A landscape with many valleys, sampled at points; each row gives a point and its height.
From any point a ball takes the steepest step (drop divided by distance) to one of its 2 nearest points. It stops when none of these is lower. Distance is the straight distance between rows; heights are no part of it.
non h=5.36: [ -3  12 -26 -12  34   9  14  -8 -18 -33  30 -13   4 -36  28  -1   5   5
  39  32  -4   1  10  15  36  44]
zira h=3.87: [-38 -13 -43 -48 -29 -30  21   5  -9 -16   7  10  13 -44  19 -60  38  -8
  31  20   3  -4  -8  17  72  15]
mugo h=4.57: [-11  21 -26 -19  12  46  30 -25 -15  33  20 -28 -13  14 -56  -8 -32   4
 -40 -77  13 -30  24 -30 -34  -8]
pigi h=5.06: [ 21   5  -8  34  30  13 -12 -19 -17 -26  44 -38   0 -16  -2  47 -15 -53
  20  40   9   7  44  38  17  10]
zem h=6.53: [-17  -8 -38 -20  -8  39  64  -4 -42  -1  44 -52  68 -12 -31  16  -9 -48
 -23 -46  17 -20  29  11  -5  23]
febo h=7.72: [-28  53  22  33  16 -27 -50  -9   6   9 -14  52 -42 -12  -1   9   4  39
 -35  -8 -14  28 -36 -18   0 -21]
nukil h=5.57: [-14  56  -2  20  24   0 -67  17 -30 -45 -22  29 -56 -43  23   1  33 -16
 -16  45 -10  33   4   7  16   4]
tigi h=5.87: [ 50   3  11   6 -12 -24 -21  33 -26 -16 -38 -31 -14  11 -10  16  31 -27
 -25  44  58 -11  17  -7  16 -11]
kug h=7.81: [  7  16 -13  28   1   5  11 -12 -21  19  25 -15  -4   6 -27  24  -8 -40
 -27  -4  14  -9  19  18   1   7]
teror h=5.05: [ -3  14  -9  39 -24  -5  -4 -10  32  49 -24  14 -37  37 -40   0  -4   8
 -44 -38  12 -27  -3 -12 -48 -46]
vob h=6.87: [ 25  28  -4 -22  37  30  39  -2  -5  16  -3   7  -5  13  20  -3   8  60
 -21 -24 -23  -2 -30 -36 -15  35]
fozub h=2.37: [ 35 -42   6 -25 -46 -18  11  25 -16  24 -10 -34  10  12  -2  16  12 -21
  -3  33  44  -1  15   1  13 -11]
mus h=6.44: [-28  30   5  49  37   2  38 -34   3  45 -24   9 -43   6 -27 -31 -21 -16
  -7  14  32 -45  72   4 -16 -30]
tode h=6.34: [-43  -9 -38  -3 -39  15  60   5 -27  -5  27 -33  68  -5  -8 -13   3 -54
 -13 -38   8 -28  28  21  41  22]
fepam h=4.78: [ 17 -12 -32 -48  26  10 -13   6 -17 -41  -1 -14 -16 -41  44 -14  32  -4
  47  56  -4  10  27   3  34  55]
nugo h=6.23: [ 43  -1  33  35  46  45 -28 -11  18  -1  29 -10  -6   3 -26  53 -18  -8
 -34 -17 -25  22 -24 -31 -68  13]
gisil h=7.48: [-47  32  -3   2 -10 -25   0 -37 -12   9   8  22  -4 -12   4 -17 -32   9
  29   8 -16  13   1  40  24 -24]
ziva h=6.03: [ 10 -23  15  -5  16  33  16 -37  22  -9  45 -14  41   8  -4  31 -45  11
  30 -14 -50  13  -8   6 -29  21]
Sido h=5.28: [ 38 -31  -5  10  23  13 -30  23  -3 -67  34  -6  39   0   5  54  21 -47
 -15  -8  -2  22   5   9 -30  42]
mog h=1.67: [ 26 -56  19   5 -42 -20 -17  27  -3 -21   5  -6  37   7 -12  39 -10 -38
  13   2   8  18  -1  14 -14   2]
fiziz h=1.53: [  3 -32  16  -2 -21 -19   4   5  21  46 -44 -37 -21  20 -20 -25 -10 -10
  26  55  32 -25  42  10  -9 -61]
vur h=3.41: [ 12 -43   9 -23 -55   7   9   7  31  60 -31 -27 -12  51  -3 -14  -8  28
  -3 -19  15 -12 -21  -5 -19 -44]
Dop h=6.60: [-17 -22  19 -28 -21   8  31  -8  38   5   9  19  46  30  24 -16 -22  47
  31 -37 -46   7 -40 -11   0  -1]
Tifol h=3.03: [ 59 -50  33  -1 -10   7 -35   8  35  14 -22 -29   4  33  -3  20 -14  -5
  27  17   1   8  -2  -6 -41 -21]
fotif h=4.02: [  3 -72   5 -25 -80   2  26  18  19  42  -9 -14  22  30 -14   0 -20  -4
  -2 -31  20  -5 -20   6  -8 -45]
div h=3.81: [ -3  13  17  29 -39 -44 -47  -8  19  17 -26  28 -28   4 -17   4   1   2
   4   6  15  18 -24   9  -8 -46]
dafu h=5.39: [  8  13  -3  56  38  15  10 -32  18  47  20 -28 -26  23 -26   4 -34 -41
  18  21 -10 -35  40  10 -57 -11]
dinu h=5.27: [-24  21 -20 -18 -11  15  42 -27 -15  31  -3  31  -6  25 -14 -30 -26  23
 -26 -80  -5 -20  15 -10  17  -7]
Lol h=6.84: [-48   8   3  26 -42 -38   2  -2  20 -16  11  42  30  12 -19   2  -3   6
 -18 -49 -13   2 -50   2   7 -20]
gatap h=2.21: [-14 -11 -21 -38 -15  -8 -46  25  -2 -79  -8   8   6 -36  27 -13  31 -53
  43  47 -10  32  16  28  20  19]
novub h=7.35: [-27  33   0  35  77  21 -13 -20  -1  -6  39  27 -17 -31  21  30 -12  20
 -21 -10 -29  20 -14  -5   8  32]
soz h=4.45: [ 24  10  38  41  57  11  -7  -1 -10 -11 -37 -19 -27  -8 -21   3  -5  -7
   3  70  34 -32  46   8 -19 -14]
gibob h=5.37: [ 24 -61  14  -8 -83 -33 -32  42  11   8 -34   2   9  20 -12  15  10   7
 -17 -16  32  10 -35   1  -2 -34]
sem h=0.92: [  5  -5  -8   0 -63 -29  -1  18  13  49 -48   8 -28  42 -18 -23  19  23
 -41 -20  58 -26 -20  -2   5 -52]
vezen h=6.88: [  9   0  13 -45   8 -10  -6  -1   5   6 -26  15   4 -22  48 -22   7  57
  57  19 -29  19  -6 -16  17  15]
pelo h=3.67: [  5  -7 -18 -25 -13   7  43  -7 -25  28  12 -21  12  19  -3  -6 -13   3
  -4 -15   9 -16  11   9   6   4]
Libe h=7.98: [-31  64  14  29  58   1  13  -9  -9  26 -12  38 -43 -18  37 -12   3  67
 -28 -10   3  -5 -12 -35   8  11]
rad h=2.71: [ 16 -44  -1  29 -52   5 -14  45 -11 -27  -3 -19  56 -15 -39  48  14 -65
 -37 -27  10   8 -19  -4 -28  15]
suseb h=6.57: [-78  21   0  27 -36 -24  15 -32  23  -2  18  51  13  12 -20 -18 -36 -11
   1 -56 -19   2 -15  21   9 -42]
Medu h=3.38: [ -9  15  24  11   6  -3   7 -17 -22  15 -41 -31 -29 -18 -12 -33 -15  -9
  30  90  48 -31  55  25   7 -32]
gumu h=4.56: [ 38  23   9  -6   4 -29 -46  41  -3 -24 -33  29 -26   3  15   0  40  32
 -16  -5   3  19 -35 -25  -1  11]
teb h=2.99: [  5   5  -8 -25  17  -2 -38  13   9 -60  14   9   4 -34  35 -12  17 -18
  49  30 -23  38   4  25   4  33]
Fofu h=5.69: [ -1  18 -22   9  36  22  24 -18 -20 -13  43  -9   7  -8   9  19  -5   1
   3   2 -20  -6  10  15  15  37]
getu h=4.71: [ 38  16 -10  14  40  24  -7  37 -39 -12  12 -27 -15  -4 -16  42  36 -21
 -75  -4  18  -8  -9 -31 -15  39]
pur h=3.04: [  1 -33 -15 -44 -28   2  62 -10 -24  40   7 -36   8  27  15 -26 -22 -12
   9   0  23 -15  42  16  42 -11]
kuriz h=3.35: [ -8 -15 -14   1 -39  -2  26 -33   4  61   3 -15 -14  36 -21 -28 -44 -18
  20 -21  19 -29  47  23   3 -37]
dovav h=3.60: [ 10  20   3 -17  48   4 -50  -1  11 -51   1  31   1 -35  47   6  14  15
  50   7 -37  47  -7  -1  -7  36]
kele h=5.51: [-10  35   6  42   1 -27   1  -1  18  35 -39  32 -48  25 -23 -13   7  19
 -66  -9  34 -24  -6 -15 -20 -42]
Vova h=5.83: [-13  38 -38   2  35  -5 -25  10 -29 -35  -3  19 -53 -54  24 -13  49  -8
  -6  33   7  11   8   5  31  40]
kuza h=2.32: [  6 -24   4  41 -36 -21 -29  30  -3 -45  10   0  45  -7 -26  44   8 -63
 -14 -10  19  11  -5  21   9   9]
Lide h=5.79: [-36 -43  14  11 -45 -17 -17   5  10 -35  12 -16  37 -10 -13  20 -20 -61
  48  28  -7  34  19  41  23 -16]
raduz h=4.74: [ -9  32  37  23  41  -5  10   2   3  19 -62  29 -37  -1  -7 -29   3  63
 -29  20  49 -46   7  -8 -18 -40]
Bifut h=3.12: [-65  -2 -40 -32 -41 -36  35  -3 -22   3   8   2  16 -18   8 -43   6 -14
  35   2   5  -6  14  35  67  -7]
Zom h=3.50: [ 61 -34  30 -24   1   0 -32  24  10 -20 -25 -18   6  20  29  18  16  11
   4  20   3  10   1 -12 -16   5]
tago h=1.24: [-17 -26  -3 -39 -35 -15 -32  18 -23 -33  -1 -16   0 -25  15  -6  10 -51
  49  61 -10  37  34  33  32  -5]
nid h=4.01: [ 23  -6  18  27  33  15  32  -9   8  28 -35 -25 -18   5 -16 -23 -26  -7
  22  70  34 -47  50  17 -23 -17]
buta h=7.16: [ -6   1  36 -36 -11   4 -41  -1   7   0 -36  14  -2 -20  37  -8 -14  35
  73  38 -43  41  -9  -1   7 -16]
domem h=0.83: [ 33 -61  29  -5 -13  18  -9   1  21 -27  18 -18  54  18   0  42 -24 -26
  27   2 -22  28  -1   5 -23  16]
keni h=3.52: [ 20 -21 -26 -30 -29  -3  17  41  -4  -4  -8  11  30   6  -7 -12  46  20
 -30 -42  -2  -6 -46 -30   7  21]
puvab h=5.07: [ 28 -35  -8 -12  11  -5 -25  33  23 -85   9   3  41   0  26  17  48 -39
   9 -15  -9  24 -11 -13  -6  53]
tonos h=6.54: [ -4  30   0 -36  -2 -15 -27  14 -22  -6 -48  24 -30 -37  40 -37  33  47
  27  38 -13   9 -10 -17  23  21]
kufiv h=4.87: [-29  22 -21  13  -3  26  27 -40  -9  43  16  18 -23  24 -44 -11 -38  -6
 -43 -64   2 -22  27 -10 -19 -18]
tozu h=0.31: [-21  -1  -9 -17 -50 -29 -31   7 -43  -7 -10 -19 -11 -25 -12   1  -2 -49
  29  58  12  15  31  46  35 -28]
vik h=5.88: [-24  40 -10  31   9 -10   6 -10 -25  34  -6  23 -40   9 -31  -8   8  -3
 -91 -31  22 -21   4 -15   0 -25]
Vefun h=6.45: [ 34  27  11  23  79  44  29  -2 -25  -7   6 -37 -21  -2  16  17   4  22
 -29  34   5 -27  15 -30  -9  41]
safof h=7.68: [-16  15  -3  22  -5 -17  -3 -26 -14   7  28   9  -8  -4 -14  14 -22 -20
  12   8  13  10   6  35  13  -4]
lemog h=4.51: [  5   0   7  29  -3   3  -8  -3  60  56 -49   4 -29  47 -25 -13  -6  15
   5  -7  15 -43   1   8 -55 -55]
Bala h=4.23: [ 15   1 -21 -27 -17  34  39   0 -16  28   9 -48  19  18 -36 -11 -24  -5
 -32 -54  26 -23  19 -10 -31   2]
dud h=2.55: [ 15   4  22 -22  -5  -6  -2   2 -25   9 -31 -37 -29 -15  13 -14  -8  -6
  35  77  16   6  44   4  19  -6]
Kofaf h=6.81: [-27  14  11 -27   3 -12   5 -21  26 -10  -2  34  27  -8  25 -15 -13  52
  42 -25 -45  16 -47   0  10   2]
gonuk h=7.19: [-18   6  -9  26  38  -2 -31   9  33 -81  38  25  12 -12  13  22  29 -18
   3 -25 -32  22 -32   0   7  45]
muz h=5.08: [  7  38  46  15  -1  -5 -70  13 -17 -32 -68  15 -39 -13  12   3  17 -15
   8  68  15  17  26   8 -16 -20]
Fomo h=5.29: [ -8  -4   7  32  -7  -1 -33 -24  -7 -30  40 -17  12 -21 -10  35 -29 -55
  49  43  -4  17  24  56   2   1]
garos h=6.98: [-23  29  34  -4  21  15  37 -45   0  44 -17 -14 -20 -10  22 -34 -49  32
  56  38  11 -18  50   6   0 -18]
fusip h=4.95: [ 27 -35 -14 -47  10  27  46  -2  -1   6  19 -29  32  16  27  -7 -12  31
  24   2 -25  -3  -2  -9   4  40]
tino h=7.32: [  0 -12   3  12  19  13   1   5  29 -51  24   9  43   2   3  32   0 -14
  17 -15 -41  14 -24   1  -7  29]
defol h=2.75: [-12 -18 -11 -14 -78 -41   8  20   1  22 -21  24   4  22 -16 -11   1  18
 -23 -40  19 -14 -32   8  12 -42]
Sipog h=1.34: [  6 -24   4 -17 -64 -44 -10  20 -33  21 -15 -15 -12  -2 -19 -13   4 -22
  10  33  41   3  20  23  41 -36]
Sud h=5.86: [-25  26  21  61  52 -18 -10   2  10  39 -30  26 -53   7 -40 -12   7   1
 -79  14  34 -33  16 -12 -19 -25]
ton h=6.19: [-21  50 -19  -8  19  -9  -8  10 -39  -8 -32   6 -48 -43  37 -38  42  39
   7  41  14  -5   5 -14  36  26]
bok h=6.58: [ 11  42 -20   7  69  19  39   2 -39   1  11 -17 -33 -12  25   0  23  32
 -28  19  16 -19  15 -25  15  54]
depe h=6.24: [-58  38 -13  31 -22 -42 -13 -40  14  35  11  53 -13   3 -18  -3 -23  10
  -7 -41  -9  10 -11  18   1 -48]
dov h=6.50: [-21  21 -13  30   1 -29 -13  15 -16  -6  18  39  -9  -7 -16  20  26   1
 -56 -39  -7  12 -45 -14  14   5]
seda h=6.14: [-13  20  -6  57  67   7  26  -3  12  48 -26  13 -47  10 -43 -18 -13 -18
 -56   6  23 -52  43   1 -46 -31]
tiz h=5.84: [-22  38   9  34   6 -14   4 -48  15  40  -3  36 -32   8  -7 -13 -27  14
  -5 -19  -7 -14   7   0 -15 -33]
kel h=5.50: [-13  45  23  32  50  19  30 -36  14  37 -18  11 -40   7   5 -16 -23  30
 -21  -3   8 -33  14 -16 -19 -13]
mizur h=5.90: [-18  24 -13   7  40  34  44 -32 -11   6  48 -10   7   1  -7  29 -31 -11
 -19 -35 -28   5   3   2 -15  24]
Pater h=7.57: [-26  48  18  29  40 -15 -61 -10  16 -23   0  56 -20 -29  19  23   1  29
   2  -8 -33  37 -34  -6  -7  -7]
Bib h=2.57: [ 23 -15  19  -3 -42 -23 -15  11  39  36 -48 -13 -25  36  -7 -17   8  17
  -2  19  35 -12 -20   0 -10 -58]
Fopa h=2.30: [ 13 -29  44 -24 -12 -11 -41   5  35 -16 -14  24  29   9  30   9 -13  24
  50 -13 -38  38 -43  -5 -15 -16]
Sedib h=7.45: [-36  -9  13 -39  -3  -6 -15  -9   9 -22  -3   2   8 -23  27 -16 -20   5
  69  35 -49  31  -2  26  32 -12]
Galuv h=4.18: [ 19 -30  24 -29 -10  -3  16 -11   9  27 -11 -24   2   9  28  -4 -27  22
  44  33 -10  10  13   2  20 -22]
ter h=7.33: [-43  27  -8  17  29 -11 -46  -2  30 -76  25  42  -2 -40  27 -13  24  -3
  31  -7 -46  27 -28   7  27  15]
lume h=2.56: [ 43 -48  26  11  -9  12  -7  10  35  43 -19 -47  -5  30 -10   3 -16 -16
  34  47  15 -18  29   1 -32 -35]
Der h=5.53: [-31 -14  20  26 -17 -14 -17 -34  19 -22  32  -2  27  -9 -14  12 -38 -30
  57  15 -26  24   5  42   4 -14]
tolel h=6.16: [ 38  -1  15   7  40  51   4 -24  11 -16  45 -20  19   9  -7  51 -20  -2
  -3 -11 -45  16 -10 -13 -44  33]
Logu h=4.39: [ 17 -45  15 -49 -34 -31 -28  38  18 -33 -19  11  20   5  30 -22  33  14
  31   7 -12  32 -27 -15   9  -2]
dosu h=1.62: [  9 -62  38 -29 -28   3  -3  13  36 -22  12  -1  45  17  24  20 -24   6
  42  -7 -33  29 -20  -6 -15 -13]
tad h=5.47: [ 49  -4   2  22  20  -6 -42  17 -17 -40  18 -10   3   9  -5  56  26 -57
 -18   9  21  15  20   7 -18  24]
mar h=4.54: [  9 -56   3   7 -60  -1  21  -3  19  44  14 -18  18  20 -33   7 -43 -33
  14 -16   0  -7   4  23 -30 -29]
dig h=3.11: [-10 -24 -15  17 -53   6  22  31  -8 -14  11 -31  71 -22 -59  25   0 -37
 -36 -63  17   2 -20 -10 -27   2]
Putu h=4.05: [ 43  -4   1 -14  52  12 -25   2   8 -45  17  14  12   4  33  28  11  13
  18   0 -25  31 -12  -9 -15  58]
kadid h=3.49: [-23  -9 -20  19 -33  22  15   7  -4  11  32 -21  35  -6 -71  16 -26 -32
 -45 -74  12  -2  -7 -11 -47 -10]
pag h=4.89: [-19 -27  -2  20 -33  14  22 -32  31  47  31  -6  12  23 -46  -6 -57 -31
  21 -26 -16 -15  15  27 -50 -21]
Sekik h=6.36: [ 29  23  22  27  73  39  24   6 -24   9   1 -24 -24   3 -22  15   3  -6
 -74  17  21 -23   7 -43 -36  21]
Bizu h=4.07: [ 47 -23   2 -40  15  -6 -19  20 -16 -24 -22 -21   7  -6  36   2  19   5
  28  37   4  13  18  -2  19  32]
rel h=6.07: [-46  10 -20  -2  10  44  55 -18  -5 -20  57 -27  46   6 -30   9 -31 -16
 -10 -66 -27  -4   5   0 -22  27]
Rinu h=6.83: [-13   6 -64  -4  30  19  27  -6   5 -46  47  -2   9 -56  15 -26  53 -29
 -21   7  19 -25  -7   4  70  52]
vuke h=7.21: [-32  45 -11  18  58  24  20 -29  -7  13  25  42 -11  -6  24   4  -9  37
 -25 -46 -39   9 -32 -16   7  27]
beg h=4.77: [ 25  20  11  42  35   8  -7 -24 -15  -3   7 -34 -27  -7 -17  22 -13 -43
  23  61  28 -18  44  15  -7  -6]
zot h=6.09: [-32  -8 -36 -19 -52   9  57  10 -30  12   6  -6  51  16 -26 -21  -2 -27
 -27 -70  17 -31  15   4  20  -3]
bepe h=6.37: [-32 -11 -20  -6  -6 -11  -4  13  13 -52  18   1  41 -17   6   0  27 -19
  18  12 -10   7  -4  22  42  27]
git h=7.04: [-10  32 -17  -4  25  -3  24  -4  -6  12   4  38 -13   1  29 -22  15  57
 -14 -45 -26   0 -42 -21   8  20]
Zedo h=6.22: [-18 -22   2   0 -24  28  38 -16   8  -5  40 -22  55  12 -32  14 -30 -20
  -4 -41 -19   1 -20   1 -33   9]
kupi h=2.22: [ -7  -4 -34 -39 -24 -22  43  -1 -46  35   0 -27   0  -7  19 -29   3  -7
  19  29  40 -19  41  17  61  -3]
zas h=2.64: [-18 -15  -2  -7 -47 -31   9 -17  -3  52 -18 -12 -30  18 -16 -31 -25 -30
  28  22  36  -9  44  20   8 -55]
pize h=5.14: [-41  39   2  25  43  24  23 -45 -11  44  23  31 -42  18 -20  -6 -41   9
 -65 -47  -9 -11  18 -15 -17  -1]
Gefa h=4.90: [ 12 -56  20 -38 -65 -39 -16  55  22  -8 -33  15  15  18  11  -6  21  35
   3  -8   5  27 -39 -12  13 -28]
dibu h=4.63: [ 13 -39  11 -60 -11  16  39  -5  18  34   3 -24  15  19  38 -13 -21  52
  28  -2 -18   1 -11  -9   2  -7]
vak h=3.43: [ 15  -7  40 -21 -15  -7 -34  17  32  20 -70  -7 -23  14  19 -19   2  57
  18  30  12  -3 -22 -21   0 -50]
dubon h=1.51: [-19  22 -10 -16 -10  -6   0 -12 -42   9  -1 -20 -26 -35  17 -14 -14  -7
  44  59   6   6  34  33  41   4]
domug h=6.76: [ 44  -5  16 -30  15  37   7   2  15   9  -2  -4  14  22  25  13  -6  65
  -1 -20 -35   5 -38 -23 -28  16]
Nuso h=7.85: [-27  48  13  33  58 -15 -24  -3  -5  11  -4  49 -47 -17  16   7  13  46
 -60 -19 -16  13 -30 -33  10  17]
fumul h=4.06: [ -2  32  33  -5   3  -9 -12   3   3  18 -64  15 -34  -4  20 -36   7  58
   9  35  28 -18  -7 -18   5 -34]
Riped h=2.23: [ 10 -59 -47 -49 -34 -12  42  27 -23  -6  11 -25  60 -17  17 -17  54 -25
  -7   0  13 -23   9 -14  45  40]
Gul h=3.91: [  5  -9 -31  -5 -39  29  11   4  -3  40  13 -52  12  16 -70   3 -21 -23
 -25 -65  36 -18  16 -14 -62 -19]
renur h=6.66: [  8  22  20  29  26  -7 -19   9   5  -4  18  24 -11   8 -11  29   7  21
 -42 -25 -21  25 -39 -17 -15   7]
kufe h=3.08: [ -1   6  24 -10 -24 -37 -49   2  21  -2 -22  42  -5   2   4  -2  -3  36
  21  -2 -18  32 -44   1 -10 -28]
ven h=6.40: [ 28  24 -33  -6  32   0  36  10 -40   0 -16 -20 -13  -9  24 -12  45  18
 -27  23  35 -26  17 -24  43  46]
lubos h=6.29: [ 31  10  17  35  49  36 -16   0   0  14  11 -21 -22  17 -32  27  -1  -2
 -71 -12  -3  -9 -20 -38 -57   5]
fek h=5.64: [ 47   5  23  40  11 -10 -31  13 -14 -20  -2 -16 -16  12 -33  41  23 -48
 -42  32  41  -6  16  -7  -9 -11]
Vatov h=5.19: [ -9  25  36  33  77  23  41 -10  -6  27 -34  30 -35 -10  -6 -24 -12  42
 -31  22  46 -50  29 -14 -34 -18]
Novez h=3.90: [ 53 -34   7 -43 -14  -1 -24  43  10 -13 -23   7   5  22  21   8  32  45
  -9 -12 -13  12 -37 -33  -9  12]
ledar h=3.00: [ 30 -55 -31 -50 -19   1  19  33  -6 -20   3 -14  42  -2  11  -9  48   4
  -8  -8 -10  -7 -21 -24   9  40]
ped h=6.59: [ 13  -5  15  12  -3  32  -4 -25  46  39   4   2  -3  28 -11  10 -25  22
   3 -31 -22   0 -25  -3 -57 -22]
tup h=4.35: [ 64 -15 -17 -22  42  17  -9  20   2 -40  10  -9   7  -1  25  20  47  -7
 -22   1  -5   5  -6 -28 -16  64]
gezel h=6.70: [-20  44   9  38  26   7  23 -50   3  40   2  -7 -30  -1  -9 -18 -44  -7
  31  20   7 -25  58  18  -3 -19]
zoseg h=4.76: [  7  36  34  14  12  -1 -74  -5 -12 -28 -28   6 -32 -18  18  19  -9 -29
  28  48 -14  42  15  23 -26 -16]
nofi h=5.81: [-28  -8  14   5  -1   9  10 -38  21   0  38   6  36   2  13   5 -48  13
  50  -8 -44  12  -5  20   7  -3]
Pareb h=6.99: [-32  13 -50  11  29  15   8  -4  39 -64  52  17  14 -44   6 -16  57 -32
 -24 -18  -5 -10 -34 -20  49  56]
tanek h=1.08: [ 17 -44 -34 -39 -37 -25  41  27 -45  19   9 -33  28  -1  17 -11  25 -27
  10  15  30 -14  25  15  55  10]
nuvu h=7.46: [ 15  34  26  35  61  12 -42  -9  10 -21  22  28 -17 -14  23  35  -5  17
  -4  -6 -35  37 -23 -11 -14  25]
remu h=5.71: [-27  -5 -21 -41 -55  23  45   0 -16  24   3  -9  24  32 -23 -34 -25  22
 -25 -89   8 -18   7  -6  -1 -16]
gadav h=7.15: [-49  29  -9 -13 -14 -36   5 -18   3   3   5  46   0  -9  14 -30  -5  41
  13 -26 -23  10 -27   7  25 -21]
zute h=3.62: [ 10 -50   3 -50 -14   9  52 -14 -13  29  27 -39  21   8  24  -3 -35  -2
  39  16 -10   3  28  12  32  -6]
Mek h=6.15: [ 38  20  -6   7  27 -13   1  27 -38 -13 -24  -9 -18   0   2   3  44   5
 -39  21  37 -13  10 -23  25  12]
kono h=4.22: [ 48  -6  20 -14 -18  -9 -32  43  20 -12 -40  11 -14  27  11  12  39  47
 -33 -13  21  -6 -53 -20  -8 -11]
Nasok h=6.20: [-33  48 -19  17   4 -29   4   3 -29  26  -5  51 -33   4  -3 -10  21  25
 -75 -37  14  -2 -21 -16  25  -8]
pef h=3.96: [  1  -1  -5  15 -20  12  27 -21  31  59 -26  -7 -29  52 -31 -25 -29   4
   7 -14  10 -44  28   9 -36 -37]
rodo h=4.55: [ 43  -4 -30 -21  32  33   5  23 -28 -22  15 -16  11 -10 -14  20  45  10
 -49 -11 -13  -4 -17 -48 -18  51]
matu h=5.18: [ 15 -15  -2  18   3  29  27 -39  17  52  23 -36  -7  29 -18   0 -46 -22
  33   3 -11 -27  38  17 -44 -11]
gato h=5.35: [ -2  39  20  -1 -24 -23 -73  20 -31 -41 -51  31 -36 -25  23  -7  38  -7
   5  44 -11  39  -6   4   5 -13]
kemol h=4.37: [  6   6  30  13 -19 -21 -56  -9  12   4 -17   4 -21  -5  -6   5 -15 -10
  35  41 -13  23   7  10 -17 -34]
pusu h=6.61: [-21 -10 -53 -12   2 -11  -6   4  17 -58  26   4  22 -48  18 -23  49 -36
  13  19   9 -13   3   4  57  40]
borid h=7.09: [-44  14 -21  34  29   1   4   8  33 -47  43  27  23 -17   8  -6  30 -19
 -22 -28 -38   7 -42  -9  27  39]
vumu h=7.53: [-56  47 -27  11  41   9 -18  -8   6 -44  24  39 -16 -67  35 -16   6  23
  39  23 -41  15 -13  22  22  29]
dunad h=3.77: [ 18   5 -20 -17 -40  -7  20  23 -25  21 -14   3  10  17 -16 -11  22  15
 -42 -37  22 -16 -33 -13  16 -15]
Tunam h=3.14: [ 44 -30 -19 -12 -24  -3   8  28 -26  -7   3 -21  28   5  -3  20  32 -10
 -13   6  17  -3   4  -6  18  24]
vas h=6.08: [-23 -45  -1 -15 -28 -22  17   7  -1 -27  23 -16  38  -7  12   9  -6 -30
  41  16 -10   5   7  15  34   4]
Megav h=6.41: [  0 -19   9 -19 -22  19  19 -15  20  20  17   1  32  27 -12  -2 -33  24
   7 -40 -26   0 -35   2 -33  -9]
pago h=2.38: [-54  18 -39 -20 -16 -13  28 -22 -40  10  22 -17  -4 -23   8 -27 -28 -22
  44  26  11  -5  40  52  55  -3]
zod h=4.88: [ 16   1   0   3   1 -19 -42  32  15 -47  -1  36  13   0   8  16  33   7
  -4 -22 -18  25 -40 -14   4  17]
Bugi h=4.79: [ 17 -59   6 -36 -14 -19 -25  30  27 -54  -5   8  47   5  31  -9  37 -20
  32   3 -13  24 -16 -19   8  40]
pemo h=6.68: [ 47  -8  35  13   9  33 -20  -8  34   6   1  13   2  23   4  28 -12  41
  -8 -29 -29  10 -49 -23 -52  -2]

Call two points neighbours if one is among the 2 nearest of the other. Go from one point of each pair to the other, from neighbour to neighbour, staying as low as possible. Name the highest point that can't be avoided.
sem and domem | Bala
dubon and sem | Sekik
tozu and tanek | Tunam
domem and Logu | gibob
tozu and sem | dunad

For each start below, name the point where the ball stops.
bok | Logu
getu | tozu
vezen | domem
mus | fiziz
dov | fiziz
febo | Megav
pize | domem
ter | dubon
lubos | dubon
remu | domem

For each start below, name every point that the ball comes to, in order.
buta | vezen, tonos, ton, Vova, nukil, gato, muz, zoseg, kemol, div, kufe, Fopa, dosu, domem
Nuso | febo, Pater, nuvu, novub, vuke, git, vob, domug, pemo, ped, Megav
tode | zot, remu, dinu, kufiv, mugo, Bala, Gul, kadid, dig, rad, kuza, mog, domem
renur | dov, Nasok, vik, kele, teror, lemog, pef, kuriz, zas, fiziz
